The views of a scene show one set of named points, each view turned or mirrored, and shifted as a whole, with a little noise and some points left out.

Scene 1
View 1
j_202: [  9  -2   7  -4 -21  11  14  -5   7 -13  -1  11  -8  -5   0  12   6  -5
   2  -8  -4   4   7  13 -10  -1 -14   8  -7   3   6  -3   8  -3   4   3
   3  -6  -1   3 -18   1   2   0  -6  -4   2   3   7   3   6  -5  -3  -7
   2   1  -5   0   2  -1  -1]
j_192: [  8 -13  12   3  -3   3   1   2   8  -1   1   6  -2  -5  -1   4   5  -4
   7  -4   3  13  12   9  -5   8 -13   3   2  15   1   0  10   2   4  -7
 -10  -6  -2   4  -7   3   8  -2  -3  -5   0   9   2   4  -5  -6  -1  -5
   6   2  -2  -5  -7   7   2]
j_265: [ 12  -7   3  -5 -29   7  11   0  -6 -18  -7   7  -7  -9   3   8  10  -8
  -5  -6  -5  -4  -2  11 -11  -1 -10  15 -12   3   6  -2  10   2  15   6
  -1  -8   4  -2 -20  -3   3   3 -10  -9   0  -4   7   0   9  -1   4   2
   6   1   2   6   4   0  -2]
j_588: [ 12  -7   3  -2 -26   9   8  -2  -5 -16  -7   5  -7  -5   2   7  12  -8
  -6  -6  -4  -4  -3  11 -12  -1  -8  10 -11   5  10   3   9   4  10   6
  -1  -9   5  -4 -18  -5   3   5  -9  -8   0  -6   8   0  13   4   2   1
   8   2   0   4   6   2   0]
j_754: [  8  -4   3   0 -18   7   3  -3   4  -9  -6   8   0  -1  -5   9   7  -6
   0  -6  -4   2   2   6  -9   0  -9   1  -5   6   8   4   2  -1   1   2
  -5  -7   1   1 -12  -3   3   1  -4  -5   2   4   5  -5   8  -3  -2  -4
   2   3  -1  -3   0   1  -1]
j_752: [  9 -15   7   4 -11   2  -1   3  -2  -7  -5   2  -2  -7  -1   2   9  -6
  -1  -3   0   4   3   5  -7   4  -8   7  -3  15   1   2  10   5   8  -2
 -11  -7   2   0  -9   0   8   1  -6  -9  -1   3   2   0   2   0   3   2
   8   3   4   0  -4   7   1]
j_705: [  5  -2   6   2  -8  14   7 -11  13  -1   2   8  -5   2  -4  10   4  -3
   3  -8   0  10   9   9 -11   4 -11  -5  -1   7  14   8   4  -2  -4   1
   1  -7   2   3 -11  -3   0   1  -2  -4   3   3   7   2   7   2  -5  -7
   4   0 -10  -5   2   3   3]
j_27: [ 10  -8  10  -2 -17   8  11   0   6 -10   0   8  -9  -7   5  10   4  -3
   5  -7  -1   7  10  13  -9   5 -14  11  -5   7   2  -5  13  -1   9  -2
  -1  -8  -2   4 -16   3   4   1  -6  -6   0   3   6   9   1  -5  -1  -4
   6   0  -4  -1  -3   2   0]
j_601: [ 10 -15  11   5  -5   5   3   0   4  -1   1   1  -7  -5   2   2   7  -3
   4  -3   4  11   9   9  -9   9 -10   6   1  18   4   4  15   5   8  -5
  -6  -8   1   0  -8   2   5   1  -6  -8  -3   1   4   8  -1  -1   1   1
  12   2  -2  -4  -4  10   3]
j_876: [ 14 -17   5   2 -23   2   0   6 -13 -15 -10   0  -5 -10   3   0  13  -9
  -8  -1  -2  -4  -5   5 -10   2  -4  14  -8  13   4   2  12   8  16   1
  -9  -9   6  -6 -13  -3   6   5 -10 -12  -2  -5   4   0   8   3   6  10
  12   3   7   5   1   6   1]
j_464: [  7 -17  10   9   1  -1  -9   3   6   3  -4   3   4   0  -5   0   6  -3
   6  -3   4  12   8   2  -6   8  -9  -2   4  21   1   7   6   4   1  -7
 -14  -6   1   1  -3   2   6   0  -3  -4  -1  10   1  -1  -5  -2  -1  -1
   6   5   2  -8  -8  10   4]
j_368: [ 13 -11   6   1 -18   9  12  -3  -3 -10  -3   0 -12  -6   6   6   9  -6
  -4  -3   0   2   3  13 -13   4  -8  11  -6  11  12   3  15   3  13   3
   2  -9   5  -5 -14   0   2   4  -9 -10  -2  -7   7   9  10   6   4   4
  13  -1  -2   3   4   5   3]
j_905: [  6  -3   3   2 -13   6  -2  -3   7  -7  -6  10   5   1 -10   8   7  -4
   2  -5  -4   5   3   4  -8  -1 -10  -6  -5   5   8   5  -3   0  -4   0
 -10  -6   2   1 -10  -5   3   1  -2  -3   3   9   5 -11   6  -3  -3  -8
  -3   2   0  -5   1   1  -1]
j_895: [ 10  -5  -1   1 -24  10   4  -5  -4 -11  -8   4  -4  -1  -4   7  11  -8
  -9  -4  -6  -4  -5   9 -13  -2  -5   3 -10   5  15   8   3   4   5   7
   0  -9   8  -5 -15  -9   0   5  -7  -9   0  -4   8  -3  18   5   2   1
   5   2   0   2   7   1   1]
View 2
j_752: [ -4   8   9  -1  -2  -5   3   2 -10   1  -1   6  10  -5   3   2   5  -5
  -1   2   2   6   3  -9  -4   1   1   1   6   6   3   0   1   9   5  -8
   0  -3  10  -2   8   3   6   0   4 -14  -4  -3  -3   9  -6  -3  -6   0
   1   0  -3   6  -2   3  -4]
j_588: [ -4   9   1   2   3  -4   2   6 -10   0   4   5   1  -5   3  -4   4  -3
   0  -1   6   5  -1 -16  -5   0  -8  -1   6   6  -2   1  -2   5  10  -9
   2   0  14   1   2   6   3   3   0   1 -12  -5   0   8   6  -3   1  -1
  -6   1   1   6  -4  12  -6]
j_368: [ -1  12   6   1  -1  -3   7   6 -14  -1   1   5  -2  -4   2  -4   5  -4
   1   2   9   6  -2 -23 -11   7  -8   1   7   6  -1   2  -2   2   5 -10
   3   1  11   0   7   7   4   0   3  -6 -17  -6  -5   4   8  -5   2   8
  -2   1   0   7  -6  11  -4]
j_464: [  1  13   8  -4  -6  -3   0  -4  -9  -3 -10  10  19  -4   3   4   5  -4
  -1   3  -1   2  11   0   2  -3  12   1  10   5  12   0   0  16   6 -11
   0 -10   8  -5  10   8   3   1   4 -16   2   3  -5  16 -14  -2  -7   2
   8  -4  -6   3  -1  -6   1]
j_192: [ -1  12  11  -4  -9   0   1  -3  -5  -9  -3  11  14  -3  -1   4   6  -1
   5   2  -1   3  10  -2  -3   1  11   2  12   5   4   5   2   8   6 -10
   1  -2   6  -6  13   4   2   0   0 -16  -1  -1 -12  15  -6  -5  -6   1
   6  -8  -6   5   1  -3   2]
j_265: [ -9   5   5   2   4  -5   1   9  -8   0   8   5  -2  -5   2  -1   2  -1
   1  -3   5   8  -3 -18  -9   2 -12   1   3   7  -8   3   0   0   7  -5
   3   9  11   2   4   0   7   1   1  -4 -12  -9  -4   5   9  -2   0  -6
  -9   3   3   8  -2  13  -9]
j_876: [ -4   7   7  -2   1  -7   6   7 -15   7   3   3   1  -8   4   1   2  -6
  -4   2   6   9  -4 -20 -10   4  -8   3   4   8   0   1  -2   7   3  -6
   0   0   9   4   7   4   7   1   8 -14 -14  -7   0   3  -1  -2  -2   4
  -3   7  -2   8  -5  11  -7]
j_905: [ -4  13  -2   1   1  -3  -5   0  -2  -6  -3  10  12  -1   3  -4   6   0
   2  -5   1   0   9   1   6  -5   1  -3   8   3   2   2   1  11  17 -11
   3  -4  16  -7   0   6   0   5  -6   5   2   2  -2  17   1  -1  -3 -11
  -4  -5   0   3   2   3  -3]
j_895: [ -3  12  -5   4   8  -4   0   8  -8   0   4   6   1  -1   4  -9   2   1
  -1  -5   7   2   1 -15  -1  -1 -13  -3   5   3  -3   0  -2   4  15 -10
   3  -1  18  -1  -3   8   2   5  -3  13 -11  -1   2  10  13  -1   4  -3
 -11   2   3   6  -2  15  -7]
j_601: [  3  13  11  -3  -8  -2   6  -1 -10  -5  -4   9  10  -4   1   3   6  -4
   1   3   4   4   6 -11  -7   5   6   2  11   5   6   2  -2   9   4 -13
   0  -4   7  -3  13   7   3   0   4 -15  -7  -2  -8   9  -5  -5  -4   9
   6  -4  -6   6  -3   1   0]
j_705: [  5  20   1   2  -5   2   1   1  -2 -12  -2  12   9   3   0  -6   7   4
   5  -3   5   0  12  -9   0   2   3  -4  12   2   2   3  -3   6  12 -17
   5  -4  16  -9   6  10  -3   2  -7   6  -5   2  -9  18  11  -5   2   4
   0 -11  -2   4   0   5   3]
j_754: [ -3  12   1   1   2  -3  -2   3  -4  -5   1   8   8  -2   3  -3   5   0
   2  -4   3   3   4  -6   1  -2  -3  -2   7   5  -1   2   1   7  14 -10
   3  -1  15  -5   3   5   2   4  -4   2  -4   0  -2  14   5  -2  -2  -6
  -4  -4   0   5   0   8  -3]
j_27: [ -3  11  12   0  -6   0   2   2  -3 -11   5  10   6  -2  -2   0   6   1
   8  -1   4   4   6 -11  -8   5   1   2  11   6  -6   7   1   0   5 -10
   2   7   8  -5  12   0   3  -1  -3 -10  -8  -8 -12  10   8  -7  -2  -2
   0  -8  -2   7   0   6   0]
j_202: [ -4  13   5   2  -3   1   1   4  -2 -11   6  10   3  -1  -1  -4   5   4
   7  -4   5   4   5 -11  -7   4  -2   0  11   3  -8   7   1  -1  11 -11
   5   7  12  -5   7   2   1   1  -7   0  -8  -6 -12  13  14  -6   0  -6
  -5 -10   1   7   0  10  -2]
View 3
j_705: [-15  17   1  14   0   0   3  -6  -2  -5  -5   9  -1  -2 -12   3  -7  -5
  -2   6   2  -1   1   6  -4   0  -6  -8   8  -9  -3  -6  -5  -6  -7  -5
 -16  -1   4   2 -14  -3  -3  -8   0   1  -8  -2 -14  -2   9  -5  -4  -9
  -4   7   8   0  14  -2   1]
j_368: [  4  19  -1  12  -2  -1   4  -3  -4  -4   0   1  -3   8 -12  -1   7  -7
  -2   7  -4   9  -8   6 -13  -2  -1   5   5  -9  -1 -12  -3  -3   0  -3
  -9  -7  10   1 -21 -18  -8  -1   3   6   4  -6  -9  -5   3  -6   1  -1
   4  -8  11   2   6   1  -1]
j_588: [  4  18  -1   5   0  -1   5  -2 -10  -6  -1  -3  -2   6 -16   2   9  -9
   1   7  -8   4 -11   2 -11  -6  -1  -1   7  -6  -4 -12   1  -6  -3   3
  -3  -2   9  -4 -15 -18  -9  -3   7   2   3 -11 -11  -4  -1  -1  -2   2
   3  -6   3   5   9   6   0]
j_895: [  1  14   0   9  -1   1  10  -5 -10  -4  -1  -3   0   4 -21   1   4  -9
   2   8  -7   4  -7  -3 -13  -7  -1  -2   3  -5  -6 -14  -3  -8  -6   2
  -2   3   7  -1  -9 -14 -11  -8  10  -2   0 -14 -12  -3   1  -3  -4   1
   2   2  -1   3  10   7  -1]
j_876: [ 11  11  -2   8  -2   0   2   3  -8  -2   2  -5  -4   9 -12   1  10  -4
   2  10  -7  11 -11   3 -12  -5  -2   8  -1  -2   0 -12  -3   1   0  -1
   0  -9   6   2 -12 -19 -12   2   2   7   3  -4  -5  -8   1  -5   1   2
   3 -16   9   1   7   8  -4]
j_464: [ -6  -3  -1  13  -1   5   1   2  -3  -1   1   4  -6  -2  -5   3  -8   3
   4  12   2   6   2   8  -2  -1 -10   0  -3   0   6  -3  -9   5  -1  -4
  -5 -11  -7  12   1   1  -3  -3 -11   4 -15  11  -7  -6  12  -8  -1  -8
  -3  -9  11  -8  20   6  -5]
j_192: [ -7   6  -1   9   1   2  -6   2   0  -3  -2   5  -6  -2   0   4  -4   3
   0   8   1   1   1  12   5  -2  -9  -3   3  -2   7  -1  -6   3  -1  -3
 -10 -12  -3   7  -9  -4  -1   0  -9   7 -10  12 -10  -6   8  -5  -1  -9
  -3  -8  13  -2  18   2  -1]
j_265: [  7  18  -1   1  -1  -2  -1   1 -10  -8  -1  -6  -2   6 -12   4  11  -7
   0   6  -8   2 -11   3  -5  -7  -1  -2   6  -5  -1 -11   4  -6  -1   4
  -1  -2   8  -3 -17 -20  -7   0   8   4   3 -10 -11  -4  -4   0  -1   1
   2  -9   4   7   8   6   1]
j_754: [ -6  11   0   7   0   0   2  -2  -8  -6  -4   0  -1  -2 -14   5  -1  -4
   1   6  -5   0  -3   3  -2  -5  -6  -9   5  -3  -1  -6  -1  -6  -6   3
  -4  -1   3  -1  -7  -6  -4  -6   3   0  -6  -4 -12  -2   5  -1  -3  -4
  -1   1   3   3  17   5   1]
j_905: [-10   4   0   5   1   2   3  -2  -9  -6  -1   2  -1  -4 -14   6  -6  -2
   2   7  -2  -3   0   2   0  -5  -6 -12   6  -2   0  -6  -2  -5  -8   4
  -3   0  -2   2   0   1  -3  -8   2  -2 -12  -2 -14  -2   6  -2  -6  -7
  -4   5   2  -1  21   6   1]
j_202: [ -8  22   1   3   1  -3  -4  -3  -5  -9  -5   3  -3   0  -8   5   2  -5
  -4   3  -1  -3  -3   8   2  -3  -5  -9  10  -8   2  -6   3  -7  -5   2
 -12  -2   8  -5 -20 -11  -3  -2   5   4  -2  -3 -14  -2  -1   0  -3  -7
  -1   0   6   7  11  -1   3]
j_601: [ -2  10  -2  14   0   1  -1   0  -1  -2   0   6  -7   2  -4   2  -2   1
   1  10   2   8  -4  10  -5   0  -7   4   2  -4   4  -5  -7   3   0  -7
 -11 -12   1   7 -12  -9  -4   1  -7   8  -5   8  -7  -7   8  -9   0  -6
   0 -11  14  -3  12   1  -4]
View 4
j_27: [  2   2  -6   3  -5   5   0   1   5   6  -2  -2  10  -3   3   2  11 -10
  -2   1  -1 -11   3   3 -13  -5  10  -2  -4   3  -2  -4  16   3  -3  -5
   1   0   2   6   0  -3  -1   3   1  -6  13  -6   0   0   3   7   3   9
  -3   1   1   4  -3   4   7]
j_192: [  4  -2   0   1   1   3   1   5  -1   2   1   4   8  -8  -2   2  12  -9
   1   6   0 -16   5   1  -9  -8   7  -3   8  -2  -6   0   9  -1  -8  -6
   3  -3   8   9   0   5   0   9  -3  -9  12  -8  -5 -10  -2   6   7   6
  -8   4   3   1   3   1  16]
j_464: [  9  -2   5   0   3  -1   6   9  -5  -1   4   6   3 -12  -8  -2  11  -5
   6   8   4 -15   4   0  -1  -9   5  -3  15  -5  -7   1   1  -4 -11  -5
   3  -8  12   9  -1   8   3  12  -4  -9   5  -8  -7 -17   1   3   9   3
 -11   0   7  -2   8   0  16]
j_752: [ 7 -5  0  0 -5  0  6  6  3  2 -2  4  4 -6 -6 -4 11 -4  5  4  4 -6  1  2
 -2 -8  5  0  5  0  0 -3  8 -2 -9 -6  0 -4  9  7  0 -3  4  6 -2  0  4 -4
 -3 -6  8  4  8  6 -5 -6  2  1  4 -2  7]
j_601: [  5   1   1   2   1   3   1  10   0   5  -3   0   5  -5  -3  -2  12  -9
  -1   6   5 -13  -1  -2 -12 -11   9   2  10  -2   1  -1  11   0  -9  -7
  -1  -3   8   9  -2   2   5  12  -3  -4  11  -3  -4  -7   4   5   5   5
  -5  -5   5   3   2   0   8]
j_202: [  1   5  -5   6  -4   3   3  -1   5   6  -1  -5  11  -4   2  -1   7  -9
  -4  -6  -3  -8   2   2  -8  -3  12  -1 -13   5  -2  -7  17   2   5  -2
   2  -1  -2   4   0  -9  -4  -2   2  -9  13 -11   3   2   0   7  -1   8
  -4   2   2   5  -5   3   4]
j_368: [  7   5  -2   3  -2   2   4   8   7   9  -4  -7   5   1   0  -8  10  -6
  -3   0   5  -3  -6  -1 -10 -10   9   4  -3   5   5  -7  16   2  -3  -5
  -4  -1   3   5  -4 -10   6   8  -1   4  11  -1   3   3  11   4   2   6
  -2 -14   2   8  -4   0  -7]
j_895: [ 11   5   1   6  -3  -5  12   6   4   6  -2  -3   1  -2  -5 -14   2  -3
  -1  -9   4   3  -6   1   7  -4   8   3 -10   5   1 -11  10   0   3   4
  -1  -6   1  -2  -1 -20   2   1   2   2   4  -9   7  -1   7   5  -1   4
  -5 -12   2   6  -2  -4  -6]
j_705: [  5  12   2  10   8  -2   6   7  -5   6   3  -8   5  -5  -1  -6   5  -9
  -6  -4   2 -12   1  -6  -4  -3  10  -1  -3   1  -8  -6  11   0   6   2
   1  -5  -2   3  -4  -6  -2   5  -3 -13  12 -15   2  -9  -6   5  -2   1
  -9   3   8   3   0   2   7]
j_754: [  8   1   0   4  -2  -3  10   2   1   4   1   0   5  -6  -3  -6   4  -5
   2  -6   0  -5   1   2   4  -3   9  -2  -7   2  -4  -9   9  -1   2   2
   4  -6   2   1   1 -10  -2   0   1  -7   4 -11   2  -6   1   5   2   6
  -8  -1   5   3   1   0   7]
j_265: [  7  -3  -7   3 -11   1   7  -1  10   4  -5  -2   7  -2   0  -7   6  -5
  -1  -4  -1   3  -3   6  -2  -5   9   2 -12   7   5  -8  17   1  -1  -2
  -1  -1   3   2   1 -16   2  -3   5   4   8  -4   5   7  10   7   3  11
   0 -10  -2   6  -4   0  -4]
j_876: [  9  -4  -2  -2  -7   1   6   7  10   5  -7   1   3  -1  -4  -8  11  -3
   3   1   6   2  -5   4  -4 -11   5   4   2   2   7  -5  12  -2 -11  -7
  -3  -3   9   7   0 -10   9   7   0   7   6   2   1   3  15   5   7   8
  -2 -17  -1   6   0  -3  -5]
j_905: [  7   2   2   5   0  -4  12   2  -3   1   4   2   4 -10  -7  -5   1  -4
   4  -5  -1  -7   3   1   9  -1   7  -3  -6   2  -8  -6   4  -2   3   4
   3  -9   4   0   1  -8  -4   0   2 -10   3 -15   1 -12  -4   4   2   4
 -10   3   4  -1   4   0  12]
j_588: [  7   0  -2   2  -6  -1   9   4   7   6  -4  -4   5  -1  -2  -9   7  -4
  -1  -7   3   3  -5   2  -1  -6   8   2 -11   5   4 -10  15   0   1  -1
  -2  -2   1   2   0 -17   3   1   3   4   7  -6   6   5  10   5   2   8
  -1 -12   0   6  -3  -1  -6]
View 5
j_265: [-4  4  5  5 12 -2  2 -2 -1 10  2 -5 -5 -8 -1 -8 12 -7 -4  1  0 -3 -4  2
 -6 -2  7  3 -3  3  7 -6 16  2 -6 14 -4  1  9  3 -2 -6 -9 -4 -3 -4 -7 11
  2  2 -3  4 -9  1 -3 10 -1  1  0 -7  2]
j_876: [ -7   4   1   4  10   8   1  -4   0  11   0  -3  -3  -9   1  -9   9 -14
   0   5   2  -8  -4  -3  -8  -4   5   7   3  11   0   1  12   7 -10   9
  -2   3   4  10   6  -5 -12 -11  -6  -1 -10  11   1  -4  -1  -2  -7   7
   2  15   4  -8   2 -10   5]
j_202: [  4   7  11   7  13  -1   7  -2   0  -4   7  -8 -12  -5  -8   3   8   3
  -3   4  -1   3 -10   2  -1  -5   8   3  -4   5  12 -10   7   9   3  16
   2   4   0  -3 -12  -3  -2   0  -1  -7  -5  13   5   0   1  12  -8   1
  -9   0   5   9   3   5   4]
j_905: [ -1  10   3   2  -1   6  -3   2   4   7   2  -2  -7   6  -3  -1   8   3
   7   2  -2  -2  10   2   0   0  -4  -2   6   4   9   0  -2   5  10   9
   9  -3 -11  -1   1   0   0   5  -2  -7  -5   6   4  -4   1   8   4  -5
   0  -5   2   4  -6   7   1]
j_705: [  1   9   9   4   6   8   2   2   0  -4   7  -6 -11  -2  -6   7  -3   4
   4   6   0   3  -4   0   0  -6   5   5   2  11   9  -4  -2  12   6  10
  10   3 -14   0  -9   1  -2   1  -3 -11  -7  11   6  -3   6   9   1   0
  -6  -5   9   4  -2  10   3]
j_27: [  1   9   5   8   8   3  10  -6   0  -1   1  -7 -10  -4  -6  -3  13  -5
  -2   5   1  -5 -10  -4  -2  -4   7   6   2   8   6  -7   4  11   3  14
   4   4   2   0  -5  -1   3  -4  -1   4 -10  11   2  -3  -2   8  -9   5
  -6   1   5   6   4   3   9]
j_754: [-2  7  4  3  4  3  0  2  3  6  3 -3 -6  0 -4 -2  7  1  3  2 -1 -1  4  2
 -2 -2  1  0  2  5  9 -3  4  5  5 12  5 -2 -5  1 -1 -2 -4  2 -3 -7 -6  7
  4 -2  0  6  0 -3 -1 -2  2  4 -3  3  2]
j_368: [ -5   3   5   5  14   6   3  -4  -3   5   4  -5  -7 -11  -2  -3   1  -9
  -2   6   2  -2  -8  -1  -6  -7  10   7   0  12   4  -3  10   7 -10  11
   0   5   2   8  -1  -5 -13 -10  -6  -6  -9  13   3  -2   2   2  -7   5
  -3  12   6  -5   3  -5   5]
j_895: [ -7   4   5  -1  10   2  -6   4  -1  12   6  -3  -5  -6  -1  -2  -1  -3
   1   0   0   2   4   5  -6  -4   5   2  -1   4   8  -3  11   0  -5  10
   0  -2  -2   6   0  -4 -16  -2  -5 -15  -5  11   6   0   2   2   0  -3
  -1  10   1  -2  -6  -4  -3]
j_464: [ -2  14  -5   4  -8  18   4  -5   3   4  -3  -1  -6   5  -3  -1   7  -9
   9   8   1 -13   3  -7  -1  -4  -4   5  15  20   1   5  -9  16   8   7
  15   2 -16   5  10   1   5  -5  -5   4 -12   3   0  -9   3   2   2   4
   3  -5   9  -4  -1   4  10]
j_601: [ -3  10   0   6   3  13   7  -7  -1   0   0  -6  -8  -2  -4  -3   6 -11
   4   9   1  -8  -7  -6  -2  -6   3   8   7  18   2   1   1  17  -1   9
   9   6  -7   7   4  -1   0  -9  -5   2 -11   9   0  -8   3   4  -4   8
  -1   1  10  -3   4   1  12]
j_588: [ -5   3   4   3  13   1  -1   1  -1  10   4  -3  -6  -8  -1  -5   6  -5
  -2   1  -1  -2  -2   3  -5  -4   7   4  -2   3   7  -4  14   1  -7  13
  -3   0   4   6  -1  -5 -14  -4  -4  -8  -6  11   3   1  -1   3  -5   0
  -1  10   0  -2   0  -5  -1]
j_752: [ -5   9  -2   5   1  10   4  -5   1   9   0  -2  -3  -2  -1  -7   9 -10
   4   6   1 -10   0  -4  -4  -3  -1   5   7  13   3   1   3   9  -2   9
   6   2  -3   6   9  -2  -3  -8  -4   1 -11   8   0  -6   0   0  -3   3
   2   4   5  -3   2  -2   8]
j_192: [  1  11   0   8  -2  11   8  -7   1  -2  -1  -5  -8   2  -5  -2  11  -8
   4   7   0 -10  -5  -6   0  -3   0   5  10  17   3   0  -5  16   8  11
  12   5  -9   3   2   0   8  -5  -2   5 -11   7   0  -8   2   6  -4   6
  -1  -5   9   1   3   6  13]
View 6
j_752: [ -8   1  -1  -3  -7  -2   4  -6   8  -6  -2   5   8  -8 -14  -4  -5   4
   1  -8   6 -12   1  -3  -2   2  -1  -6   4   3  -2  -4  -1   6   6  -7
   6  11   3   4  -5  -4  -6   1  -1  -3  -2  -3   2   6  -5   2   3   6
   4  -3   3   6  -3  -3   0]
j_265: [ -8   8   0  -2  -4   3   9  -5   5 -10 -13  13   7  -1 -12   4   0  -5
  -5 -11  -3 -13   7   0   0   3   8  -2   7  -4  -5   0   5  -4   8 -11
  -6   6  11   1   4  -8   4  11   5  -6  -1   3   2  -7  -1   4   1   5
   1  -6   3  -6  -5 -11   7]
j_895: [-13  11 -10  -7  -1  12   6  -7  -1  -7 -13   8  10  -3  -7   9 -10  -8
  -9  -9  -5 -10   8  -5   0  10   1  -2   3  -3 -10  -6   2   4  10  -9
  -8  12  14   3   3  -7   1   7   2  -6  -2   8   2   1  -4   2   3   0
  -2 -11   4   1  -2  -4   4]
j_876: [-11   8   1  -2  -4   4   7  -2  15  -7  -3  10  12  -3 -17  -4  -6  -2
  -1  -6   3 -14  -2  -3  -1   1   4  -4   6   2  -1   1   2   2   8 -12
  -3  13   9   3  -3  -2   0  13   5  -3  -5  -3   1   2  -2   3   3   5
   4  -6   8   5  -6 -13   8]
j_705: [ -1  -1  -6   1 -11   5   0  -9 -11  -9 -10   7  11  -8  -8   7  -7   4
  -9 -14  -7  -9  11  -1  -1  19  -8 -11  -8  -2  -4  -6  -1   4   4  -9
  -1   7   2   3  -1  -4  -9 -15 -12  -7  -7   3   5   3  -5   5   6   7
  -2  -8  -4  -2   1   6  -7]
j_754: [ -5  -1  -5  -3  -6   0   3 -10  -7  -9 -13   8   3  -8  -5   7  -1   1
  -6 -12  -3  -8  12  -2  -2   8   1  -7   2  -5  -9  -7   0   3   4  -3
   3   5   6   1   4 -12  -2  -5  -5  -5   4   6   5   0  -7   3   2   5
  -3  -4  -5  -6  -3   5  -4]
j_464: [ -7  -7  -1  -3 -10  -4   2  -9   5  -3   5   0   7 -11 -14  -6  -7  13
   3  -6   9  -7   1  -2  -5   5  -7 -11   0   7   0  -9  -8  13   4  -2
  15   9  -3   6  -9  -3 -14  -9  -9   0  -3  -7   3  13  -8   1   4   7
   4  -1  -1  11   1   6  -8]
j_588: [-10  11  -4  -4  -3   7   7  -5   3  -8 -13  11  10  -2 -11   4  -5  -6
  -6 -10  -4 -13   7  -3   1   7   4  -3   4  -2  -6  -1   5  -1   9 -11
  -7  11  13   1   4  -7   3   9   2  -6  -3   5   3  -3  -3   5   2   3
   1  -9   4  -3  -5 -10   6]
j_905: [ -8  -2  -7  -7  -7   1   2 -13  -9  -7 -11   4   5 -10  -2   7  -6   0
  -5 -10   0  -6  11  -3  -5   8  -3  -6   2  -1 -10 -11  -2   9   4  -1
   7   6   5   3   1 -10  -4  -8  -6  -3   5   6   4   6  -9  -2   3   4
  -3  -3  -6   0   1  10  -7]
j_202: [  0   1   0   0  -9  -1   4  -8  -5 -11 -15  11   7  -6  -9   7   2   0
  -7 -15  -6 -13  12   2   0  10   2  -9   0  -6  -3  -1   4  -4   4 -10
  -5   3   5   0   4  -9  -1  -7  -6  -7  -3   2   4  -5  -1   7   2   9
  -1  -5  -3 -13  -4  -1  -2]
j_368: [ -7   9  -1   3  -6   8   8  -2   7  -9  -7  11  15  -1 -16   1  -6  -1
  -6  -9  -4 -16   3  -1   3  11  -1  -7   0   0   0   3   4   0   8 -16
  -8  11   9   3  -2  -1  -2   6  -1  -6 -10  -1   2  -1   0   8   6   5
   4  -9   6  -2  -6 -12   5]
j_27: [ -1   0   6   4  -9  -3   5  -4   6 -10  -5   9   9  -6 -16  -3   3   6
  -1 -14   0 -15   6   3  -1   6  -1 -11   1  -1   2   2   4  -2   3 -11
  -1   5   1   1  -2  -4  -5  -3  -7  -5  -6  -5   3  -1   0   6   4  10
   4  -1   0  -5  -5  -8   0]
j_192: [ -2  -7   3   2 -13  -8   2  -7   2  -7   0   4   7 -10 -13  -5   0  12
   2 -10   6 -10   5   2  -3   7  -4 -12  -1   3   2  -5  -3   6   2  -5
  10   5  -4   3  -7  -4 -11 -12 -10  -2  -3  -6   3   7  -6   5   4  12
   3   1  -4   1  -3   3  -7]

Which points are out of place in each view (at most two, in the order of its rows)? Write none if all are in place.
view 1 | j_876
view 2 | j_588, j_895
view 3 | none
view 4 | none
view 5 | j_202
view 6 | j_754, j_27
